Each scene shows the same named points in several views. A view is turned or mirrored, and shifted as a whole, has a little noise and may leave points out.

Scene 1
View 1
Gubi: [-22  63  -8   3 -29   2  13  12 -24 -29  -9 -21  -4   1  23  19  19  21
   7 -26  20  30]
Feme: [ -6  31  26   8  -3   3 -14   5   6 -21   3 -23  21  -3  -2  -9  -8  10
   4  -9  19   3]
zom: [-16  17 -29   0 -52   0 -22  32 -17  -1  33 -11 -14  13  25 -13  -8  36
  20   5  12  16]
nezak: [  9  58  57   6  26  10 -22 -16  27 -39  -2 -39  51 -16 -28 -18 -30  -4
  -6   2  19   8]
poda: [  1   7  73  20  37   2 -12  -8  27 -24 -18 -20  42 -10 -22 -10   1  -9
  -6 -28  25 -28]
seto: [-22 -29 -13  12 -41  -7 -17  38 -12  12  21   4 -17  17  26  -9  14  31
  19 -17  16 -17]
Garer: [-26  29 -21   5 -44  -2   5  27 -28 -10   4  -9 -18  10  33  13  22  30
  14 -25  17  17]
Liv: [-12  33   7   7 -19   1  -8  12  -6 -18   4 -18   6   2  10  -1   1  18
   8 -14  18  10]
nipa: [ -3  -6  40  15   8   1 -24   9  17  -9   6 -14  25  -1 -10 -20  -8   7
   5 -12  20 -22]
gaku: [-11  37  33  13   5   2   2   1   1 -27 -17 -21  19  -5   1   7  11   6
   0 -29  22   2]
Teno: [ 16  41  38   1   7  11 -48  -5  33 -25  33 -37  50  -8 -30 -43 -61   8
   3  34  12   6]
ripet: [-12  65  35  10   9   4  13  -6  -3 -40 -28 -28  21 -10   2  17  16   2
  -4 -34  24  16]
kesu: [ -8  51 -14  -4 -37   6 -23  15  -6 -18  29 -26   7   4   9 -15 -25  28
  13  15  12  28]
View 2
nezak: [-34  14 -11 -33  38 -26  22 -38 -12 -47 -20  -8 -13   2  18  22   4   1
  42  -8 -51  -7]
zom: [-25 -14   4   7 -15   4  16 -13  59  13  15 -52 -35  18 -29 -20 -22  -4
 -15  -4  24  31]
ripet: [-49  27   5 -10   4 -12  18 -26  36 -57   2  15   8  -2  32 -24  11 -18
  20  13 -36  13]
nipa: [-27  -1 -13 -15  10  -1 -12   4  -2  -4 -18  -6 -13   9   7  11  19   0
  24  -9   0   2]
gaku: [-41  17   0  -9   2  -6   5 -12  27 -36  -3   8   2   3  23 -15  15 -13
  18   7 -19  10]
poda: [-34  14 -16 -25  20  -8 -16   2 -20 -29 -27  23   5   2  33  15  36  -4
  42  -4 -24 -10]
kesu: [-28  -5   2  -6   5 -11  34 -36  46 -13  10 -51 -35  14 -21  -9 -28  -3
  -1  -5  -7  23]
Feme: [-34   7  -5 -13  11 -10  12 -19  19 -26  -5 -12 -13   7   7  -2   4  -5
  19  -2 -19   8]
seto: [-24 -16  -2  10 -27  20 -17  21  47  29   5 -25 -21  17 -18 -22   7  -6
 -12  -3  45  25]
Liv: [-35   5   2  -3  -5  -3  12 -16  40 -19   5 -17 -14   8   1 -18  -2 -10
   5   3  -4  19]
Garer: [-39   2  11  14 -28   8  12  -7  76  -9  21 -21 -14  11  -5 -43  -7 -17
 -15  12  17  34]
Gubi: [-46  16  14   6 -16  -5  26 -27  71 -39  21 -11  -6   5  10 -44  -8 -21
  -6  17 -12  30]
View 3
Liv: [  1  11   4   9   3  -9  11  -4  31   7  15  12   0 -24  -9   5 -12  35
 -16 -13  14 -10]
nipa: [ -3  20  -7   2  14  -1  10  15   5  -3  -9   8  22   4 -33  26 -15  40
   4  27  20  -8]
kesu: [ 13  34   6   1  10 -22  17   2  57  -3   7   9 -17 -32   2  -2   9   5
  -5 -29  16 -23]
Teno: [ 25  79   9  -7  39  -9   5  26  49 -36 -27  -8  15  -1 -34  35   5   4
  34   6  35 -32]
zom: [ -2   2 -13  -5  -9 -30  32   5  34  21   7  25 -31 -28  15 -15  19   0
 -15 -15   4 -16]
poda: [  0  28   8  15  27  17  -8   8   2 -16  -3  -3  50   9 -53  43 -42  70
   4  31  28  -3]
ripet: [  7  18  27  28  16  10 -12 -21  39  -8  32  -1  26 -30 -25  17 -45  72
 -26 -25  22  -5]
gaku: [  1  14  13  19  11   6  -2  -9  24  -2  20   4  23 -19 -25  18 -34  62
 -18  -6  19  -4]
View 4
nipa: [-10 -17   7  15  12  -1 -33   8   4  -5  -7  29  -3 -12   1  -3  -4  15
   3  17   9 -12]
Garer: [ 13  27 -29   5  -2  -5  27  61   4 -29  30  11   7 -17  -6  34  22   4
   1   8   0  50]
nezak: [-27   2 -18  13   9  35 -46 -27  13  43  -3  -1   2  15   6 -23 -11  13
 -33  34  26 -12]
Feme: [-10   6 -15  10   6  13 -19  11   8   7   8  11   3  -4   0   1   1  11
 -13  22  13   8]
Teno: [-54   9 -10 -16  14  11 -64  -3  10  47   4   8  14 -10 -28 -44 -11  18
 -26  45   4 -23]
seto: [  7   0   3   0   8 -33   3  66  -4 -46  14  40   4 -40 -18  24  18  12
  25   4 -14  22]
ripet: [ 12  11 -33  33  -1  39   3  -6  13  10   9  -6  -3  21  27  19   3   3
 -27  16  32  27]
Liv: [ -2  15 -22   6   3   7  -2  30   7  -5  17  10   5  -9  -4  12  10   9
  -9  17   9  25]
Gubi: [ 12  33 -43  13  -5  20  25  37   9  -7  30  -6   7   2   5  29  17   2
 -19  15  15  52]
poda: [ -1 -30   8  36  13  21 -39 -29   7   7 -21  24 -13  10  27  -1 -13  15
  -7  16  29 -22]
gaku: [  7   1 -19  27   4  22  -5   3   8   0   5   8  -4   8  18  15   3   8
 -14  15  24  16]
zom: [-13  30 -21 -18   3 -20   3  70   1 -19  32  18  17 -35 -33  11  20   9
   4  18 -15  35]
View 5
gaku: [-30 -19  17 -13  -5 -31  -8 -15  16  12  10   5 -23  -9  12   6 -22 -15
  -8  -6 -11   6]
poda: [-48   1  31   0  37 -27   2 -29  -5  17 -13   1  -4 -24  17  47 -29   0
   9   3 -27  -4]
zom: [ 29 -22 -33 -16 -41   0  -3  44   6  -8   5  28  -6  42  -8 -27  -5 -11
 -18  15   5   3]
Gubi: [ -9 -38  -1 -26 -47 -34 -17   2  35   4  31  10 -41  10   7 -34 -16 -28
 -23 -11   4  15]
Liv: [ -5 -22  -5 -15 -20 -19  -8   7  11   4   8  14 -15  14   4  -9 -18 -12
 -14   2  -4   6]
nipa: [-17   1   7   0  17  -9   7   4  -8   7 -15  13   2   2   7  29 -18   0
   4  14 -18  -7]
seto: [ 14   7 -10  -4 -33   2  25  61  14 -12  -3  30 -24  29   4  -2  16 -16
  -2  28   2 -18]
Feme: [-15 -19  -1 -12   0 -19 -11  -8   0   9   0   9  -2   5   4   6 -27  -4
  -9   1 -12   7]
nezak: [-32 -29   3 -12  32 -26 -31 -51 -18  23  -7  -3  22  -8   3  22 -55   9
  -9 -10 -24  20]
kesu: [ 19 -36 -34 -20 -25  -9 -24  10  -4   2   5  17  11  34  -9 -26 -29  -2
 -23   2   0  18]
ripet: [-38 -32  20 -20 -10 -43 -20 -33  25  16  22  -1 -30 -15  14  -4 -32 -19
 -15 -18 -10  17]
Garer: [  8 -23  -9 -20 -53 -18   0  34  31  -6  21  21 -39  23   5 -31   1 -27
 -19   5   7   2]
Teno: [  0 -25 -27  -8  36  -3 -31 -28 -44  16 -25   8  55  18 -11  19 -56  24
 -10   5 -22  18]
View 6
Garer: [  7 -29  25 -17   0  -7   6  -1   2  19  -4  29  28  46 -18  33 -12  -4
 -33 -38  10 -10]
seto: [ 14  -3  -7 -23  27 -28   0  17  -3  37  16   7  13   4  -8  38 -12   0
 -17 -50   4 -11]
ripet: [ -3 -21  19  -4 -28  14   4 -38  25  19 -46  36  26  46  -3 -12 -23  53
 -31  12 -17  13]
nezak: [ -5 -21  -7 -14 -61  24   9 -41   7   8 -52   7   2   0   7 -19  -8  72
  27  31 -42  32]
Feme: [  1 -17  -1 -16 -28   5   6 -20   4  18 -27  12  10  11  -1   4 -11  41
   3  -1 -21  14]
kesu: [  1 -46  16 -26 -44   9  15  -6 -21  -2 -14   8  14  18 -16  32   5   2
  19 -22  -7   8]
Liv: [  4 -24   9 -17 -19   0   7 -11   0  17 -17  16  15  21  -8  17 -10  21
  -6 -17  -9   5]
poda: [  2  13 -26  -8 -14   1  -4 -34  27  38 -42  11   2  -9  17 -27 -25  86
  -1  24 -39  23]
Gubi: [  0 -39  36 -11 -24   9  10 -19   9  10 -26  39  32  59 -17  17 -14  12
 -34 -17   3  -1]
gaku: [  0 -12   7  -9 -18   6   2 -27  20  25 -34  26  18  28  -1  -6 -20  50
 -20   4 -18  11]
Teno: [ -1 -29 -20 -27 -68  18  13 -23 -21   1 -32 -16 -10 -30   5   3   8  51
  64  14 -42  33]

In a view up to two points have been moved. Name them for each view, in the order of its rows, or write -.
view 1 | -
view 2 | Feme
view 3 | kesu
view 4 | -
view 5 | Gubi
view 6 | ripet, Liv
